Points, in no order, along strands that fork, close into loops and pass close to each other.
In the rows, zero is written as 128.
Points whose rows are less than 113 apart are linked; no others are. Some points are linked to none.
q_835: [ 98 154 126  89 153  96 121  90 140 211 133 144 163 147 106  97  98 112
  94 116  84]
q_573: [109 117 147 148 158  96 123 175  95 127  96 151  89 136 126 119 127  90
 104 152 120]
q_299: [ 85 142 143 125 182 109 150 140  99  88 154 162 113  94 116 177  93 144
 103 160 154]
q_222: [156 108  87 110  85 136 119 113 107 140 125 121 103 183 134  84 149  91
 151 144  45]
q_789: [122 134 108 162 105 130  80 146 150 180 118 106 133 123 158 134  72 102
  91 172  98]
q_823: [137 116 162 159 126 122 145 210  98 141 158 152 116 114 125 127  72 120
 143 191 107]
q_986: [136 165 148 150 142 187 135 127 130  30 114 131 119  81 112 153 169 117
 144  98 113]
q_238: [136 143  96 110 163 142  93 124 148 126 165 172 136 138 126 171  93 156
 101 125  98]
q_390: [132 136 109 155 102 109 105 115 147 112 145 126 125 145  89 136 165 135
  61 154 143]
q_125: [117  99 128 108 150 119 136 137 141 181 131 172 175 143 109 126  93 115
 173 113  88]
q_829: [ 98 122  70 114 137 106 104 105  89 110 177 129 111 152  57 139 117 129
 107 144 125]
q_480: [142  91 144 175 159 178 168 114  76 150 110 134 173 118  89 150 133 132
 125  89 121]
q_690: [129 107 136 149 125  78 100 122  95  78 122  99 114  88  87 122 148 139
  99 139 182]
q_66: [ 97 154 150 139 137 125 197 136 100 173 117  96 112 126 186 126  92 100
 116 140 156]
q_529: [150 138 162 122 160 145 161 134  99  51 118 147 103  97 119 120 166 133
 168  92 115]
q_930: [ 91 138 161 100 160  72 176 161 119 141 132 139 100 131 146 107 107 120
 150 116 186]
q_370: [144 113 157 168 180 171 139 114  76 166  68 115 173  89 130 156 109 156
 121  92 129]
q_729: [148 117 111 127 138 118 120  61 138 159  58 120 155 144 127  83 153 133
 128  64 137]
q_481: [141 173 101 174 103 149 114 113 188 112  91 125 129 131 124 132 168 155
  70 127 134]
q_788: [130 156  95  99 153 108 141  61 111  92  87 110  94 126 150  90 130 160
 137  83 170]
q_794: [136 105 177 149 129 153 138 146 131 131 146 110 135 118 143 149 134 118
 127 118 156]
q_525: [154 120 128 122 116 122 122 133 134 171  97 146 125 179 151  94 153  93
 128 124  65]
q_978: [119  93 130 143 114  79 107 104  56 112 126  66 106 117 100 123 153  96
  86 155 168]
q_119: [149 107 103 109 106 129  61 151 165  80 157 126 118 125 118 147 157 153
 161 131 118]
q_855: [ 90 135  78  64 119 118 104 100 147 179 173 125 160 148  99 113  74 138
 160 130 106]
q_260: [185 142 144 161  84 195 140 116 133  81 182 109 125  99 161 145 117 136
 124 156 110]
q_553: [179 105 151 123 139 109 108  73  63 147  88  73 148 110 156 109 137 131
 108  92 146]
q_700: [173 143 127 150 115 113 122 128  35  93 107  78 107  66 119 136 136 179
 170 141 114]
q_653: [128 140 141 109 173 151 109 100 144  81 172 155 137 122 134 191 138 150
  98 108 135]
q_516: [166  99 154 124 105 119  61 178 135 106 124 127 119 170 156 139 198 107
  92 163  79]
q_494: [116 137  80 135  75 167 143 101 140 152 161  81 133 135 135 114  93 126
 149 130 137]
q_208: [ 93 122 111  80 174 136 106  52  88  87 123  96 130 131 114 159 130 146
  95 101 188]
q_757: [147 188  90 147  90 148 139 105 164  87 119 131  89 114 187 112 100 143
 112 183 105]
q_687: [123 177 101 125 112  76 158 126 117  66  99 152  68 100 148  92  98 151
 129 185 137]
q_351: [110 112 125 152 104 173 159 136 120 129 156  87 128 111 118 145 117 130
 159 120 177]
q_377: [ 99 120 108 113 127 144 156 171 183 166 159 197 148 168 104 139 105 128
 173 132  98]
q_131: [115  96 115 147  86 176 115 131 176 174 109  86 154 147 128 143 179  97
 145 109 121]
q_610: [ 80 130  87 157 138 157  95 135 121 180 102  88 140 114 128 151  55 114
 101 154 125]
q_942: [128 118 102  84 144  94 128  90  67 118 177 125 129 138  82 111  97 154
 128 123 148]
q_37: [143 130 107 108 176 117 144 114 109 110 106 175 131 113 108 113  95 180
 176  88 122]
q_696: [ 86  93 152 159 118 125 149 159  76 177 151  81 159 112  51 129 116 106
 130 130 168]
q_330: [137 129 177 129 122 164 172 161 195 130 145 172 136 169 138 149 192 133
 135  94 137]
q_317: [191 112 141 134 135 173 104 107 158  89 152 165 160 104 123 155 135 157
 148  95  88]
q_499: [151 139  83 172 113 165 133  93  99  97  97 100 102 104 125 114 119 141
 111 131 119]
q_486: [192 180 139 149  81 147 102 130 163  74 134 156 112 116 181 105 123 146
 110 183  73]
q_626: [142 121  94 139 142 153  72 163 145 110 135 163 114 121 142 165  95 133
 133 158  64]
q_136: [140  68 162  84 154 129 123 116 103 161 126 108 171 124 158 138 123 113
 180  79 142]
q_273: [159  98 145 158 101 185 165 143 149 135 117 153 138 141 155 122 137 116
 179 131  94]
q_391: [104 134 148 133 112 112 151 195 190 178 141 173 137 162 108 113 124 120
 148 136 128]
q_250: [134 152 159 122 162 117 141 149 145  80 124 197  87 157 118 123 186 131
 109 123 109]
q_649: [ 89 129  98 135 151  82 133 122  82 109  99 155  86 118 117 142 106 107
  75 182 118]
q_152: [ 95 133 146  98 155 118 198 137  56 166 178 123 133 135 118 138  84 127
 152 129 151]
q_740: [137 136 143 116  70 108 130 163 189 115 104 137 102 160 136  62 174 140
 177 127 155]
q_756: [ 99 166 143 133 147 150 142 162 198 124 122 148 108 119 195 169 118 128
 116 140 140]
q_324: [ 79 134  69 141 135 159 157  96  79 120 143 117  95 161  78 139 134 104
  99 134 109]
q_928: [123 125  90  65 130 130 106  58 125 144 181 130 163 164  96 125 103 153
 130 101 135]
q_25: [162 180 153 129 110 122 105 142 187  78 141 164 126 113 180 151 140 141
  79 188  98]
q_289: [163  70  97 119  97 152 134 131  71 127 150 131 124 148 122 107 118 105
 198 143  62]
q_911: [111 118 154 159 101 113 169 152 160 185 116 147 148 155  86  84 146 101
 151 123 138]
q_178: [146 129 139 138  99 146 154 164 149 117 109 149  99 137 161  83 128 128
 180 135 116]
q_607: [163 131 148 133  99 169 156 150 197 163 128 162 165 167 161 132 159 131
 143 122 102]
q_224: [126 110 133 148 100  90 114 126 105 134 138 107 114 158  79  97 170  88
  85 144 134]
q_953: [183  86 117 124 118 157  73 106 171 151 126 142 190 122 147 158 121 145
 146  98  90]
q_843: [189 136 168 148  99 120  85 142 142  83  84 116 117  98 167  75 154 131
 134 130 109]
q_523: [134 114  95  62 112 103  82 154 164 110 184 124 127 166 129 160 168 139
 149 124 124]
q_141: [194  82 135 137 128 149 162  89  85 124  85 109 175  89 157 124 141 152
 216  92 110]
q_413: [159  85 165 123 167  95  86 171 100 152 103 132 149  92 158 131  87 131
 154 119 121]
q_910: [123 104  95 148 124 141  92 188 136 157 113 161 115 153 113 133 105 111
 144 154  62]
q_197: [155  96 111 145 100 169  68 123 173 155 123 100 169 139 133 164 164 131
 108 104 110]
q_355: [162 139 146 160 119  65 100 146 105 135 142 130 142  81 124 110  64 155
  87 177 152]
q_799: [ 98 180  65 145 103 113 140 103 167  94 106 140  87 115 131 115 103 158
 104 167 148]
q_739: [149 137 175 113 133 115 158 172 166 134 140 190 133 198 127 124 210 130
  98 111 113]
q_752: [119 142 160 150  88 178 154 115 163  65 158  84  99 102 176 164 166 108
 110 152 170]
q_379: [152 128 182 148 133 156 198  97  53 162 146  92 163 109 116 153 140 163
 127  99 180]
q_439: [154 142 124 111 159 101  93 139 158  78 103 179 105 119 116 109 154 153
 134 106 107]
q_151: [111 164 163 135 113  85 142 129 164  78 126 143 101  88 152 129 132 135
  99 166 182]
q_71: [131 145 127 123 103  59  94 160 164 177 120 131 126 143 132  80 103 118
 122 146 128]
q_492: [100 111 119 106 122 118 102  72 133 187  87  74 150 150 111  93 165  96
 126  78 136]
q_848: [ 80 161 126 105 135 127 184 110 151 171 164 133 125 162 122 118 117 114
 127 107 152]
q_442: [123 142 152 126  74 160 137 152 192 104 175 100 118 148 168 157 175 126
 122 141 168]
q_889: [148 125 140 157 104 209 130  98 136  67 182  85 128  92 150 179 152 127
 126 126 140]
q_605: [168 100 117 140 121 126  75 150 136  85 110 155 115 116  96 108 144 147
 163 126  94]
q_10: [ 90 159 140 105 117 114 157 154 199 190 166 147 157 165 121 130 135 126
 119 112 153]
q_945: [173  96 108 100 115 164 163  90  88 113 166 134 125 148 146 120 121 125
 181 107  92]
q_971: [128 182 150 143 167 139 122 132 106  17  95 167 124  66 114 168 143 104
 121 143  88]
q_819: [ 73  89 146 123 150 136 141 195  99 174 160 125 127 134 105 153  96  78
 164 143 124]
q_124: [189  99 157 126 142 146 132 109  68  95 116 120 137  90 136 128 154 143
 162  89 107]
q_376: [132 102 136 125 122 109 166 140  98 166 122 131 146 134 108  92 115 111
 180 114 122]
q_280: [ 85 110 145 135 179 119 108 135 125 161  81 120 138 128 128 145 116 112
  95  98 165]
q_113: [161 123  77  88 155 143 123  76 102  95 129 157 111 131 146 121 103 162
 173  93  82]
q_316: [ 93 120 125  95 183 107  83  86 122 116  82 103 129 127 136 137 148 133
  94  84 184]
q_508: [121 138 159 119 155 158 163  92  93 116 165  98 162 103 114 162 109 176
 113 108 209]
q_108: [110 146 106 107 133  94 169 109 106  79  97 116  66 133 136  87 155 136
 161 103 175]
q_332: [139 136  86  63 134 104 109 166 193 146 145 155 160 176 138 142 165 155
 139 105 103]
q_69: [140 134 130 137 123  46 104 135 113 172 118 131 140 115  95  74  75 137
 107 137 144]
q_304: [126 187 148 116 105  94 123 135 191  51 148 175 113  83 151 156 130 142
  93 191 144]
q_331: [143 140 105 183 125 128 128  93  93  91 106 106 126  87  69 116 131 164
  91 126 157]
q_111: [ 94 156 136  89 120  93 189 141 143 137 163 149  90 168 145  86 118 110
 158 128 163]
q_691: [157 132 137 123 105  94 146 142  56  71 111  97  73 104 175 107 134 117
 147 187 119]
q_878: [160 139 152 138 141 165 116 103 178  89 163 158 150 122 111 161 169 161
 107  84 136]
q_433: [155 107 171 147 115 110  62 157 136  95 102 111 111 107 152 128 160 100
 107 157 121]
q_443: [ 82 116 116 131 133 106 112 196 117 156 105 147  85 176  98 109 140  75
 134 160  81]
q_884: [ 62 129 127 150 149 146 125 131 110 224  96  87 162 121 102 130  78  96
  93 133 113]
q_614: [131 123 135 141  83 103  88 174 168 211 137 118 158 135 132  99  91  97
 121 173  91]
q_731: [103 142  92 104 135  82 163  95  92  68 109 162  62 124 132 124 134 123
  97 179 125]
q_428: [107 141 116 133  92 162 145 162 196 148 132  91 141 166 128 160 203 124
 109 113 156]
q_373: [117 163 123 108  65  70 121 159 195 167 121 111 113 161 138  64 151 123
 133 142 160]
q_828: [ 99 166 136 143 186 142 149 142 111  69 108 166 101  78 143 173 109 125
 112 151 103]
q_879: [ 77 120  98 116 140 109 108 141 131  89 121 115  80 127 120 152 139 113
 133 144 158]
q_190: [116  99 131  66 131 129 100  76 133 165 127  82 162 145 146 119 130 123
 154  72 163]
q_309: [113 153 145 142 116  78 122 150 173 116 132 127 112  95 121 105 105 149
 122 137 206]
q_547: [110  92 102 175 141 209 174 115  92 145 143 137 150 146  73 164 130 114
 132 107  98]
q_641: [107 111 107 115  99 141 114 128 127 175 184 105 151 134 113 128  79 112
 145 147 115]
q_517: [189 129 165 142 121  89 108 112 107 109  89  89 127  79 166  84 135 145
 133 113 146]
q_532: [114  93 162 156 143 145 184 196 102 159 159 175 132 130 103 143  96 107
 165 146 109]
q_85: [ 66 104  96 143 131 168 140 117 102 167 150 118 139 154  38 136 137  99
 126 120  96]
q_400: [136 151  76 168 116 175 130  87 151 133  84 120 114 141 138 120 137 136
 101 107 108]
q_572: [ 97 150 117  99 152 154 149  66  99  67 157  95 126  98 129 167 111 171
 116 126 195]
q_981: [134 151  84  87 141 109 119  64 146 148  87 139 128 152 143  83 117 152
 136  78 131]
q_665: [142  66 124 118 139 175 128  97 120 139 100 103 191 102 156 147 119 139
 210  86 132]
q_368: [ 85 142 115 114 155 131  88  97 142 219 101 103 162 150 133 136 103 100
  70 121  89]
q_319: [131 142 142 139 147  99 130 130  82 118 175 132 143  86 118 153  64 160
  96 176 150]
q_453: [102  87 182 131 133 151 132 186 146 163 184 122 148 138 128 171 120  92
 143 123 161]
q_787: [124 154 107 101 117  94 119 134 158 121 115 142 104 166 172 139 167 117
  73 166 110]
q_374: [156 120 159 139 130 135 173  82  57 153 123  78 139 126 134 111 152 126
 109  89 165]
q_744: [122 123 163 160 197 124 108 146  93 140  49 123 132  86 144 145 117 128
  95 108 137]
q_50: [ 70 130 136 125 128  87 126 166 146 151 125  97 122 110 128 116  92 119
 148 126 204]
q_977: [125 143 123  93 140  78 119 121 126 190 127 160 130 177 123  88 133  97
  98 130  54]

A piece is two or more points that can be reached from each other along the links. Count, over all rows, the pieces, the separate loops (a circle has one, a figure eight two, a Y none), the forks (points with three links) and the tips (points with one).
pieces -> 4
loops -> 2
forks -> 2
tips -> 6

A tip is a point with one link. Name the tips that can be reached along the links from each point below, in the order of the rows.
q_945 -> q_37, q_108, q_332
q_443 -> q_260
q_433 -> q_823, q_516
